A landscape with many peaks, sampled at points; each row gives a point and its height.
From any point a climber takes the steepest step (rise divided by distance) to one of its 2 nearest points. It stops when none of these is higher. Distance is the straight distance between rows; heights are no part of it.
k495: [  9  15 -20  17 -18 -13 -17 -12 -15  27  13   6  -2   9  23  -8  34   0
   2 -13  23   8 -34   0   1 -33 -29]  h=0.81
k332: [ -1 -24   7  -2   9   9  18  -9   1 -51  -2   5   6 -11  -2 -17  -6 -17
   3 -33 -20 -15  21   5  17   6  16]  h=3.30
k586: [ 14  -2 -13   3 -16 -12  -6   7  -5  18  30   8  -4  -4  21  -3  19  10
  -5  -9  35 -19 -27   2  17 -25 -26]  h=2.75
k992: [-13  -9  24   0  21  22  18  -9  13 -34 -25  -3  27  14 -20   1 -41 -11
 -20  -2 -11  -5   6  -7   4  26  13]  h=4.58
k650: [-18   0  16 -22  -1 -15  26  29   9   8   1 -16   3   4  -1  18  -6  15
 -32  19   1   9 -18   1  -1  19  25]  h=5.54
k484: [-10  31 -23 -10  -6  -9 -23  18  -3  50   7   6  -9 -13  14   9   4  15
  -8  37   3  22 -12  -1  -6   1 -11]  h=2.50
k733: [  2 -31   4  -2  13  18   6   3   8 -41   0   6   4 -15  -4 -17 -34 -17
   4 -15 -14 -12  10   5  23   4  15]  h=3.64
k130: [ 10 -37 -12   2  -7  -3  -4  18  -7 -19  37   2  -7 -19   8  -8   3 -12
   5 -13  15 -36   4  16  30 -22   9]  h=5.50
k639: [ 16  -8  -1  14   7  12 -17 -19  -1 -20 -14   9  -8 -10 -14 -11 -12 -11
  20 -12  -6   3  25   1  -2   2  -7]  h=7.15
k447: [  1   7  -3   8   7  32 -17 -27  13   4 -26  -6  -5   3 -20   0 -19  -2
  34   9 -23  15  17  -8 -23  10   0]  h=1.98
k588: [ -6 -28   7  -4  12  16   8  13  13 -30  -3   1   8 -13  -6  -8 -38 -10
   1  -4  -9  -7   3   2  21   8  17]  h=3.80
k87: [  9   1 -16   1 -21 -20  -5  19  -2  14  35   6 -13 -14  12  -5  30  11
  -4  -7  17  -7   1  11  10  -7  -9]  h=3.84
k470: [ -2  -4 -14  -7 -18 -23   5  33   1  11  36  -1 -12 -17  13   1  24  15
  -3  -3  10  -3   0   8  10   1   7]  h=3.61
k309: [-18   0  20  -7  -2 -19  31   8  -3 -17  -3  -7   6   5   1   0  34   2
 -17 -14 -10  -4  15   2  -7  12  19]  h=7.31
k829: [ 25  -4  -3  18  -4  14 -29 -27  -9 -13 -15  11 -10  -2  -8 -14  -1 -11
  16 -16   3  -6  15  -1  -4 -20 -26]  h=4.42
k604: [ 18   6 -10  24 -19   4 -28 -28 -19  -3  -4   5  -9  10   9 -14  35 -10
  16 -35   9  -9  -4  -4  -7 -36 -30]  h=5.69
k448: [-12   4  -3   5  -7 -16  15  -3  -8 -11  -1  -3  -7  -2   2   1  39   3
  12 -16 -15  12  21   4 -17   5  15]  h=7.24
k246: [ 12   8  -9 -12   6   6 -12  21   8  31   5  12  -3 -12  12   8 -30  21
  -4  27  21  -2 -18  -3  11  -6 -21]  h=0.72
k971: [  3  24 -25   9 -20  -8 -26 -20 -17  37   8   0  -1  11  18  -8  31   2
  10  -1   9  14 -34   0  -4 -34 -30]  h=0.99
k139: [-15 -13  23  -4  15  11  25  -3   8 -36 -15  -3  19   5 -11  -5 -16 -13
 -18 -12 -14 -12  11  -2   8  19  17]  h=5.04
k930: [ -2  -9   1   2   1  -3   3  11   5 -12   1   4  -4 -11  -4  -5  -4   3
   5  -7  -5  11  12   1   3  12   7]  h=6.10
k883: [ -3  14 -17 -21  -5 -11  -7  41   3  39  29   2 -12 -17  15  17  -2  26
  -8  25  20  -4 -18  -2  11   2   0]  h=0.44
k56: [-21  24  12  -9   9  -2  11 -16   5  16 -25 -24  11  33 -16  14  -1   2
  -8  30 -23  19  -5  -4 -33  19  20]  h=5.42
k961: [-11  24  21 -10  13  -7  18  -3   6  14 -21 -18  19  32 -16  17 -16   7
 -35  37  -8  17  -7   4 -21  29  19]  h=5.49
k529: [  4  25 -28  -4 -12 -21 -14  10  -8  42  24   9  -6  -8  23   3  24  16
  -9  15  23   4 -27   5   5 -16 -23]  h=0.45
k526: [ 19 -16  -6   5  -9   0 -11   0  -5   4  17  12   1  -2  16  -6  -1   1
  -2 -13  31 -21 -22  -3  20 -27 -31]  h=2.98
k417: [-32  27  -5 -16 -10 -24  -4  10  -8  36  -1 -16  -6  11   2  15  19   6
  -6  33 -19  37  -8  -7 -23  15  23]  h=5.64
k399: [-19  26  13 -11  10  -4  10  -8   4  19 -24 -21  12  31 -14  17 -12   5
 -20  36 -14  26  -9  -2 -28  23  22]  h=6.72
k846: [ -8  22  26   0  16  -3  20 -14   5   2 -21 -18  21  37 -24  14  -2  -4
 -26  24 -12  -3  11   4 -25  28  14]  h=4.46
k997: [-14   9  13   6  15  12  14 -20   8  -9 -31 -15  12  21 -17  11  -4  -5
   8   5 -21  11  10  -8 -27  18  15]  h=3.53
k942: [ -9   7  37 -13   4 -11  30  10   4  -4  -3 -14  18  22 -15   7   4   0
 -41  19  -4 -11   5   9  -3  28  19]  h=6.20
k678: [-24  15  13 -20  -7 -33  28  22  -2  14   5 -13  -1  10   6  11  31  14
 -34  14  -6  14  -7   3 -13  16  26]  h=5.52
k337: [-11   2  36  -8   7  -4  30   4   4 -15  -7 -11  19  21 -16   3   2  -6
 -35   7  -6 -16  11   5  -1  27  17]  h=6.45
k933: [ 23 -24   1   2   3  14 -16  -7  -1  -4   1  17   3  -4   9 -10 -31  -6
  -1  -7  24 -19 -15  -6  21 -24 -35]  h=4.02
k106: [ 11   2 -14  10 -16 -15  -4  -1  -9  21  27   6  -2   4  27  -4  27   6
  -3 -20  39 -11 -39  -4  17 -29 -27]  h=2.57
k375: [ 13  -3 -11  -7  -7  -6  -9  20   1  21  27   7  -6 -14  13   2  -2  17
  -4   9  26 -16 -15   3  17 -14 -17]  h=3.38
k807: [-19  20  -1  -9  -2  16  -6 -25  15  22 -18 -18  -5  17 -15   7  -7   1
  29  20 -34  23   3 -15 -33  20   9]  h=2.78
k410: [ -1 -10   6  12  23  20   6 -24   8 -38 -28   3  12  -1 -17  -4 -25 -17
  15 -17 -19   4  23  -7  -3  19   9]  h=6.65
k18: [-22  27  18  -7   2 -19  24 -12  -4   9 -14 -22   4  31  -8  10  40  -3
 -13  16 -22  -1  10   3 -33  12  22]  h=5.08
k189: [ 15  -9  -7  25  -2  12 -18 -17  -8  16   2  18   2  13  20   0  -4 -10
  15 -24  28  19 -40 -20  11 -35 -35]  h=4.53
k987: [ -6  26  30  -5   8 -23  27  -1  -4   5  -5 -19  13  34 -19   8  27  -6
 -29  20 -11 -12  19  11 -22  28  19]  h=4.37
k828: [-33  26  -2 -15 -10 -29   7   5 -10  24   2 -17  -5  14   5  12  36   6
  -7  21 -21  28  -2  -3 -27   9  25]  h=7.00
k284: [ -3  28 -25 -19  -6 -18 -11  30  -1  49  25   8  -9 -15  23  15   7  24
 -12  29  21   2 -23   0   8  -1 -11]  h=0.30
k523: [ -5 -10  10   9  23  14  18 -25   4 -47 -26   1  14   1 -12  -4 -11 -19
   7 -24 -21  -7  26  -6  -2  17  11]  h=6.07
k349: [-12  -8  -4 -18  -4 -11   8  48   6  16  25 -11  -8 -16   5  20  -7  19
  -5  16  10  -4 -15   0  12   5  21]  h=4.51
k2: [ 10  13  -9   7   1  20 -28 -13  -1  19 -17   6  -7  -4  -7  -8 -14   7
  15  18  -3  13   6   0 -13  -9 -19]  h=1.34
k817: [ 11   6 -15   6  -7 -10  -5  -4  -8  36  27  12   0   9  28  11   6   8
   4  -8  43   7 -58 -14  21 -27 -24]  h=2.49
k580: [ -1  -6   5  12  20  19  -1 -15   9 -24 -27   3   7   0 -18  -2 -28 -10
  16  -7 -13  14  20  -6  -7  18   8]  h=6.00
k425: [ 12  -2   3  11  15  26 -22  -5  12   0 -24  13   1  -9 -14  -8 -47   0
  11  13   0  13  13  -5  -1  10 -11]  h=2.77
k440: [ -2   0 -21  -7 -24 -28   6  36  -2  17  49  -4 -14 -17  17   2  38  18
  -3  -2  17 -11  -5  12  13  -3   8]  h=3.46
k418: [  0 -23  -4  -7  -7  -7   4  27   5  -9  24  -1  -6 -19   5  -2   0   5
   3  -6   5 -10   4   8  19  -2  10]  h=6.58
k204: [ 28 -11  -3  20 -10   3 -25 -25 -13 -27  -2  14 -12  -4  -2 -19  12 -22
   9 -39   6 -19  19  -3   7 -23 -23]  h=6.21
k711: [ 26  -1  -4  19  -8  21 -33 -41  -9 -13 -21   3 -12   4  -9 -12   9 -16
  28 -24  -5 -14  11  -7 -11 -28 -31]  h=4.60
k479: [-12   2  27  -8  12   3  24   4  12  -9 -20 -11  22  19 -17  11 -28   3
 -31  17  -3   6  -4  -1  -4  28  16]  h=4.54
k520: [-15 -10  26 -11  11   8  23  12  14 -13 -16 -12  20   9 -13   9 -35   0
 -30  15  -3   0 -10  -1   5  24  19]  h=4.33
k790: [-11   7   7   8  16  22   1 -20  13  -2 -32 -13   9  17 -21  10 -25  -3
  15  11 -22  21   8 -11 -26  19  14]  h=2.90
k754: [-13  15  21   3  17   5  18 -19   6  -7 -29 -18  18  31 -21  13   0  -8
 -11  12 -16   0  12  -3 -27  21  14]  h=4.03
k503: [ 15 -27   2   3  10  16  -3 -10   5 -41   0  12  -2 -14  -7 -21 -30 -19
  10 -23 -11 -10  19   3  20   5   5]  h=3.50
k920: [  3 -14   8   8  22  28  -5  -6  18 -24 -25   9  12  -5 -18  -9 -59 -11
   8  -1  -9  10  13  -8   9  23   5]  h=3.77
k536: [-13 -25  13  -7  10  10  16  18  14 -24  -5  -5  11  -8  -7   0 -32  -5
  -9   1  -7  -5  -3   1  15  12  20]  h=3.97
k669: [ 11 -12 -11   6 -22 -24   9  -2 -13 -32  20   5 -11 -14   5 -11  44  -8
  12 -42  -4  -9  27  11   7  -4   7]  h=5.91
k717: [-16   2  27 -19   2 -14  29  19   7   2  -4 -16  11  13  -7  12  -1   9
 -40  20  -1   0 -10   6  -3  22  22]  h=5.87
k546: [-22 -22  22 -11  -1  -2  34  17  -3 -34   9 -10  12  -6   2  -4  22 -12
 -24 -15 -11 -30  14  12  16   1  29]  h=6.69
k154: [ 17  -3   3   5  17  27 -22   2  15  10 -23  15   3 -11  -7  -7 -58   5
   4  21  10   8   3  -6   6   6 -19]  h=3.03
k869: [ 16   9 -14 -15   7   0  -8   9  -4  36  12  14   4  -1  21  19 -28  26
   0  21  34  -1 -47  -8  19 -20 -27]  h=0.47
k194: [ 16  -3 -11   0  -2  -3  -6   0  -6  28  20  12   4   6  22  12 -11  13
   3  -1  40   0 -50 -12  20 -27 -29]  h=2.66
k268: [ 18 -13  -3  13   1   3 -10 -19  -5 -30  -5  11  -9 -12  -9 -13   1 -15
  19 -27  -7  -2  29   2   4   0  -3]  h=6.76
k446: [  9   8  -1  11  13  31 -27 -12   9  11 -27   7  -2  -4 -15  -5 -38   3
  16  20  -6  18  13  -5 -11   5 -10]  h=2.46
k758: [-21  15  15  -5   3 -16  22   2  -2   3 -12 -12   4  16  -4   7  22   5
 -14   7 -13  15   5  -1 -22  14  22]  h=6.54
k13: [ 20   3 -11  17 -15   1 -24 -19 -13  -4   0   8 -15  -4  -5 -11  24  -6
  15 -19   2  -5  16   5  -7 -19 -19]  h=4.78
k926: [ -8 -14  14   3  23  24  12  -9  15 -37 -25   2  19   2 -18  -5 -46 -13
  -6  -9 -14   3   9  -8   8  23  13]  h=4.30
k949: [ 27 -14  -3  15  -3   4 -18 -24  -9 -33  -3  14 -13 -11  -8 -18   2 -22
  16 -33  -3 -12  28   0   8  -9 -12]  h=6.48
k977: [  3 -41 -10   1   4   1   4  19  -4 -31  28   0  -5 -23   7  -8  -9 -16
   5 -11   4 -31   6  16  29 -19  22]  h=5.83
k44: [ 14 -17  -7   1  -4   2  -6   0  -7  13  24  10   5   2  20   6  -8   6
   3 -11  40 -18 -42 -10  25 -32 -27]  h=2.83
k134: [ 14  12 -14   3   1   4 -20   0  -2  28  -4  13  -3  -4  11  -3 -12  12
  -1  18  15  11 -17   1  -1 -18 -30]  h=0.98
k934: [ 17 -22 -12   6 -29 -17  -4   8  -9 -20  39   4 -12 -13  11 -16  34 -11
   3 -34  14 -28  11  13  24 -16  -2]  h=5.36
k938: [-13   9  -5  -4  -6 -17   5  25   2  15  10  -1 -12  -7   4   6  13  12
  -6   9  -4  25   1  -1  -8  11  13]  h=3.42
k935: [ 24 -31   5   1  11  27 -19  -9   5 -23  -1  18  -4 -12  -2 -21 -49 -18
   4  -8   6 -24   6   0  25 -12 -17]  h=3.79
k613: [ -7   0  -1   7   1  -6  10  -8  -5 -16  -8  -3  -4  -2  -4   1  23  -1
  16 -15 -17  11  22   1 -15   7  13]  h=6.74
k512: [-20  18   4  -8   3  14   6 -30  19  15 -25 -24   4  28 -16  11  -4  -4
  22  18 -36  18   0 -15 -36  20  11]  h=3.51
k628: [  7 -16   8   3  19  28 -11   7  22 -11 -17  10   7 -11 -11  -7 -67  -6
   5  10  -1   3   5  -7  16  18   0]  h=3.45
k653: [ 17   7 -10  -4   8   7 -17   5   3  29  -5  16   1  -5  13   3 -30  18
  -2  23  23   7 -24  -4   7 -15 -33]  h=0.85
k825: [-13 -12  22  -3   9   2  31  -8  -2 -46  -7  -2  13   0  -3  -9  14 -17
 -12 -30 -20 -26  27   1   7  13  17]  h=5.41
k53: [  3  -7  -8   5 -15 -21  11  -2 -10 -26  11   4  -9 -11   3  -8  38  -2
  13 -32  -8   1  26   9  -2   1   9]  h=6.17
k401: [ 11  15 -16 -20   7   1 -10  22  -1  41  12  11   1  -9  20  18 -27  31
  -5  29  29  -5 -34  -5  16 -12 -21]  h=0.57
k121: [ -1  30 -30 -13  -7 -20 -15  18  -5  50  21   9  -5 -12  26  11  12  21
 -11  28  21   7 -28   2   6  -9 -20]  h=0.28
k658: [  4   4 -13  10 -16  -8   5 -24  -9 -14   1  -7 -17  -5  -2   2  47  -8
  34 -22 -24   2  27   5 -22  -4   7]  h=5.44
k219: [-12  19  -3  -2   1  22 -17 -16  10  24 -19 -10  -5   7 -15   3 -18   3
  23  24 -25  26   5 -12 -26  15   6]  h=2.13
k381: [-13  25 -17  -4  -9 -12 -16  18  -4  37  10   2 -13 -10   7   5  13  11
  -2  25  -4  26   0   1 -12   5   1]  h=2.97
k227: [ 18  -3  -9  -1  -5  -2 -11   7   0  18  14  13  -2  -6  14  -2  -4  12
  -4   2  27 -11 -19   1  14 -20 -30]  h=3.17
k989: [-11  -4  10   2   7  -2  15   2   4 -16 -13  -1   4  -1  -7   0   0   1
   0  -8 -10  13  12  -1  -7  16  14]  h=5.65
k404: [ 19 -28   1   6   2  16 -12 -11  -4  -2   3  19   6   4  15  -3 -30  -9
   5 -17  30 -11 -33 -17  24 -32 -38]  h=4.16
k679: [-14 -17  19  -6  10   9  25  -1   4 -42  -8  -1  14  -2  -5  -9  -5 -14
 -13 -20 -17 -16  15   2  12  13  19]  h=5.21
k393: [ 12   2 -10  13 -11  -5 -14  -9  -8  -6   4   7 -15  -8  -5  -8  22  -2
  16 -14  -3   5  20   8  -6  -6  -7]  h=4.52
k47: [-18   6   3 -13  -4 -20  15  30   5  15   7  -7  -7  -2   5  12   7  14
 -17  12  -2  22  -9  -2  -7  16  20]  h=3.62
k186: [  5  13 -13 -15   1  -3 -10  33   6  36  16   8  -9 -16  13  13 -16  24
  -7  26  19  -1 -16  -3  10   1  -9]  h=0.58
k276: [  6  -6  -4   0  -4  -3  -7  17   6   3  10   9  -9 -16   1  -5  -6   7
   3   0   5   5   8   3   8   5  -4]  h=6.57
k430: [  1   2  -8   8  -8   1  11 -31  -1 -17 -10 -13 -13   0  -3   5  40 -12
  38 -20 -32   1  25   0 -27   2   8]  h=5.75
k105: [ 25 -32   5   2   7  24 -19 -11   1 -16  -1  19  -1  -8   5 -18 -43 -16
   1  -9  15 -27  -5  -4  24 -22 -28]  h=3.90
k787: [-20  22  10  -8   7   6  11 -27  13  14 -27 -26  10  34 -16  14   1  -4
   6  24 -31  14  -2 -10 -36  18  16]  h=4.39
k585: [ 11  19 -20   4  -5   6 -27 -15 -10  38  -6   7   3   7  14  -2  -6   7
   8  19   8  23 -36  -1  -4 -29 -35]  h=1.36
k914: [ 17   9 -12  17 -16   7 -29 -27 -15   7  -7   5  -9   8   3 -12  23  -4
  16 -17   5  -3  -6  -1 -11 -33 -31]  h=5.40
k428: [ 14  11 -13  15 -13   9 -29 -27 -15  17  -8   5  -2  14   8 -10  14  -4
  17 -12   5   8 -23  -5  -9 -37 -36]  h=5.09
k797: [ 14   4 -11  23  -8  10 -24 -23 -14  18  -3  11   1  17  15  -5  10  -8
  16 -18  15  17 -35 -12   0 -38 -34]  h=4.79
k265: [-10 -38  -4  -4  12   3  13  27   0 -31  17  -5   2 -21   3  -1 -17 -12
  -1  -3  -1 -25   1  13  26 -12  30]  h=6.18
k923: [ -8  -9  14   4  16   7  25 -19   0 -46 -19  -1  13   0  -7  -6   4 -17
   0 -28 -20 -13  27  -4  -1  16  13]  h=5.72
k945: [  5  -9 -11 -11  -8  -8  -4  34   1  17  37  -1  -8 -20  11   8   2  17
   1  10  23 -20  -9   7  20  -9   1]  h=3.67
k376: [-12  -6  27   0  21  17  24 -13   8 -37 -21  -3  26  16 -20  -1 -24 -18
 -22  -9 -15 -17  15  -5   1  25  12]  h=4.82
k242: [ 13   2 -13  12 -19 -14 -12  -1 -10  -1  17   8 -15 -10   2 -10  31   1
   7 -19   6  -1  16  10   0  -9 -10]  h=4.27
k125: [ 23  -2  -6  24 -16   2 -27 -26 -17 -14  -4  10 -11   4   4 -16  27 -16
  12 -39  10 -16   8  -5  -2 -32 -29]  h=5.94
k941: [-19  16  -3 -16  -2 -19   3  30   4  31   4  -5 -10  -2   5  16  -4  13
 -17  26  -2  31 -14  -6 -10  20  19]  h=3.96
k266: [ 14 -14 -11   6 -27 -23   3   7  -9 -22  31   5 -12 -15   7 -13  39  -4
   8 -34   5 -12  19  13  13  -7   1]  h=5.66
k102: [-11   5  32   2  13  -3  29 -11   0 -26 -16  -9  17  21 -15   2  15 -16
 -20  -9 -13 -22  25  -1  -9  23  14]  h=5.88
k988: [ 14 -30 -11   3 -19  -8  -6  13  -8 -17  39   2  -9 -16  11 -12  17 -11
   4 -21  17 -35   6  14  28 -21   2]  h=5.24
k228: [ 18   2  -6  13   1  26 -26 -33   1  -6 -21   2 -12  -3 -18  -8  -6  -7
  32  -3 -12   1  21  -1 -14  -6 -15]  h=1.51
k876: [-17 -19  21 -10  11  11  24  16  13 -22  -9 -12  18   1 -10   7 -34  -5
 -25  10  -5  -9  -9   2  13  15  24]  h=4.15
k559: [-16  -5  36 -12   2  -8  33  10   1 -21   1 -12  15  13  -9   0  16  -7
 -33  -2  -8 -23  14   8   5  19  22]  h=6.70
k892: [ -1 -20   9   4  22  26   5  -8  15 -39 -18   8  13  -5 -14 -12 -49 -16
   4 -12 -16   0  12  -5  14  19  11]  h=4.08
k416: [ 18 -19   2   8  11  17 -13 -14   5 -32 -10  15  -3 -12 -11 -19 -33 -17
  13 -17  -7  -4  22   0  13   7  -3]  h=3.52
k686: [ -4  -4  -9   3 -18 -26  15   9  -9 -16  18   2  -9 -10   7  -5  44   4
   7 -27  -6   5  21  10  -2   2  12]  h=6.43
k757: [ -5   0  -1   9   3   1  12 -19  -2 -21 -15  -8  -3   0  -5   3  26  -9
  25 -16 -24   6  25   0 -20   6  12]  h=6.28
k728: [ 13   5  -4  11   6  33 -26 -30   7   1 -26   1  -7  -2 -20  -6 -20  -3
  32   7 -15   8  19  -4 -17   1 -12]  h=1.68
k33: [-18   2   7 -27  -2 -19  21  41   8  20   8 -17  -5  -1   4  24 -10  19
 -26  24   4  11 -25  -2   0  19  28]  h=5.19
k936: [-26  26  -7 -14  -5 -17  -7  20  -2  37  -1 -10  -9   4   4  17   2   7
 -12  36 -11  40 -11  -7 -17  18  20]  h=4.61
k171: [-15   1  17   2  12  -2  21  -6   2 -20 -21  -6  10  10  -9   3   6  -3
  -6  -7 -13   5  15  -3 -13  17  16]  h=5.29
k727: [ 18  -6  -7 -13   7   7  -8   6  -4  27  11  13   6  -1  17  15 -37  22
   3  16  35  -8 -41  -9  22 -24 -29]  h=0.40
k890: [ 11 -10   7   1  17  27 -15  10  21   2 -18  12   4 -13  -8  -4 -67   2
   3  19   6   3   3  -9  15  13  -8]  h=3.26
k973: [ 19   7 -11  15 -14  10 -27 -29  -9  -1  -8   3 -17  -1  -9  -9  20  -7
  26 -14  -7  -5  15   2 -15 -20 -21]  h=5.02
k543: [  7   3 -21  -6 -22 -23  -1  27  -5  23  49  -1 -11 -15  20   1  36  19
  -5  -1  30 -23 -14  12  18 -13  -6]  h=3.22
k538: [ 22   7  -8  13 -13  20 -28 -41  -4  -4 -17  -2 -17   2 -12  -9  14 -10
  33 -14 -14 -10  13  -3 -17 -20 -26]  h=4.80
k240: [-12  15  25  -5  15  -1  20  -5   7   1 -24 -14  21  28 -19  13 -17   3
 -30  25  -7  10  -1   0 -18  28  16]  h=4.93
k511: [ 11  -5 -12   6 -20 -17  -5  12  -5  -2  26   9 -13 -14   6 -10  27   4
   2 -16  10  -4  12  11   8  -6  -7]  h=4.07
k193: [ -5   6 -11   7 -14 -20   6   1 -10  -5  12   1 -14  -6   3  -1  42   4
  13 -16 -11  14  20   7 -14   1  11]  h=6.81
k781: [-18 -34   6  -6  12   6  24  20   2 -37   7  -7   9 -16   2  -2 -10 -13
 -12  -7  -7 -24   2  13  23  -7  32]  h=6.51
k702: [-21 -11  26 -13  -3 -11  33  14   0 -24   2  -9  11   1   0  -2  23  -3
 -24 -13  -8 -17  13   7   6  10  22]  h=6.96
k158: [  8 -14  -5  -4  -7  -5  -5  24   6   2  21   5  -7 -18   5  -3  -6   8
   2   0  10  -7   4   6  15  -1  -2]  h=6.99
k93: [  7  21 -25   7 -16 -20 -13  -2 -12  35  21   8  -3   2  25  -4  31   8
  -6   0  27   5 -36   4   5 -26 -28]  h=0.65
k640: [ -8 -19  -7 -14  -4 -11   8  44   3   3  29  -9  -5 -20   7  12   1  13
   0   7  12 -11  -7   6  17  -2  21]  h=4.25
k835: [  6  26 -23  -4  -2   6 -29  -6  -7  45  -8   7   2   1  14   0 -11  13
   4  34   4  24 -29   0  -6 -20 -31]  h=1.61
k843: [ -3 -18 -14 -10  -7 -13  -1  42  -6   8  42  -7  -7 -22  10  11   8  15
   3   8  24 -24  -6  11  22 -12  17]  h=3.95
k362: [ 19 -23   4   5  11  19 -16  -6   7 -21  -4  16  -2 -14  -7 -18 -39 -12
   8  -8   1  -9  14   1  18   1 -11]  h=3.66
k220: [ -7  10  36  -2  11  -8  29  -1   0 -16  -6 -12  20  28 -21   4   9 -13
 -31   6  -9 -22  21   6  -9  31  15]  h=6.19
k845: [ -6   6   3   8  13  30  -7 -25  15   1 -30 -11   3  10 -22   5 -26  -4
  30  10 -24  20  14 -11 -26  17   8]  h=2.39
k567: [-14  30  25  -7   4 -27  27  -4  -6  11  -6 -21   6  32 -11   9  41  -5
 -23  19 -16  -8  15  10 -28  18  23]  h=4.68
k208: [ -3  32 -26 -10  -3  -3 -26   7  -6  51  -1   7  -1  -9  18   8  -3  15
  -4  39   7  22 -25   0  -3 -12 -24]  h=2.01
k90: [-22 -29  15  -7   9   7  33  17  -3 -40   8  -8  11 -11   3  -5   7 -19
 -25 -12 -12 -34   9  16  21  -6  35]  h=6.80
k221: [-16   1   7  -2  -3 -20  23   7  -5 -14  -1  -3  -1   0   3   1  34   5
  -2 -16 -11   8  16   2 -11   9  18]  h=7.76
k811: [ -1  10 -17   9 -21 -13  -1 -15 -13  -4  10  -4 -19  -5   0   1  51  -2
  28 -18 -19   7  24   8 -20  -5   7]  h=5.22
k233: [  6  21 -23   6 -12  -3 -26 -15 -14  37   1   4  -1   7  15  -5  13   6
   6  10   8  17 -32   2  -6 -31 -33]  h=1.17
k657: [-18   6   8  -4   0 -16  18   7  -1  -3  -5  -6  -1   5   0   4  20   7
  -6  -3 -11  17   7  -1 -14  12  18]  h=7.17
k196: [  8   4 -16  13 -13 -15  -4  -5  -9  29  28  10  -2   9  31   2  24   4
   3 -19  42   2 -51 -11  18 -29 -24]  h=2.40
k353: [  9 -29   1   0   7  10   8 -10   1 -53   4   8  -1 -15  -2 -22 -13 -20
   8 -33 -18 -16  21   7  21   0  12]  h=3.39
k948: [-15   4  22   3  11  -5  27 -10  -1 -23 -19  -7  12  14 -10   3  19  -8
 -11 -11 -14  -8  22  -2 -14  18  15]  h=5.58
k8: [-30  24   5 -16  -7 -35  17  12  -9  21   0 -14  -4  14   5  13  34   9
 -23  20 -13  25  -6   1 -23  12  26]  h=6.14
k509: [ 12  -4 -15  -3 -17 -13  -6  17  -5  18  40   3  -6 -11  19   0  22  14
  -6  -3  34 -27 -19   7  21 -20 -15]  h=2.95
k311: [ 15  10  -8   5   5  14 -25  -5   0  21 -15  12  -2  -6   1  -6 -22  10
   4  19   8  13  -6   0  -6 -13 -27]  h=1.15
k626: [ 14   9  -3   8  13  34 -32 -15   7  16 -32   9   2  -3 -10  -8 -43   6
  15  25  -1  17   5  -5 -10  -4 -22]  h=2.19
k978: [ 18 -19  -3  15   0  12 -11 -12  -4   8   5  19   6   9  20   1 -17  -8
  10 -23  33   4 -41 -21  21 -32 -37]  h=4.32
k605: [  0  18  -7   2   1  25 -26 -16   5  22 -18  -1  -9  -2 -13  -3 -15   6
  23  22 -16  19  10  -4 -21   3  -7]  h=1.63
k821: [-16  -2  -1 -26  -2 -14  12  51   4  23  19 -15  -9 -10   4  29 -13  22
 -13  24  11   1 -25  -2   8  11  28]  h=4.81
k359: [  8  -6   1  12  12  18 -12 -12   8 -15 -19   8  -2  -7 -16  -7 -24  -6
  18  -4 -10  13  21  -3  -4  11   1]  h=6.49
k398: [-20  18  14  -1   8  -7  20 -14   0   1 -21 -19   6  24  -9   9  23  -2
  -5   9 -20   7   9  -2 -29  13  20]  h=5.78
k806: [-10  15 -14  -3  -9 -17  -6  20  -1  24  15   3 -14 -10   7   3  19  11
  -2  11  -3  22   4   3  -8   6   6]  h=3.25

For each start below, name the point where the climber stops.
k869 -> k399
k733 -> k399
k628 -> k410
k934 -> k448
k567 -> k221
k526 -> k337
k332 -> k410
k349 -> k337
k139 -> k410
k845 -> k399
k806 -> k828
k284 -> k399
k988 -> k90
k105 -> k639

Call two points neighbours if one is among the 2 nearest of the other. Go from one point of each pair to the other, from neighbour to neighbour, staying as high as possible. Name the lowest point that can't be avoided.
k702 / k973 -> k196
k221 / k158 -> k171
k828 / k90 -> k121
k410 / k399 -> k503
k90 / k702 -> k546
k410 / k639 -> k580
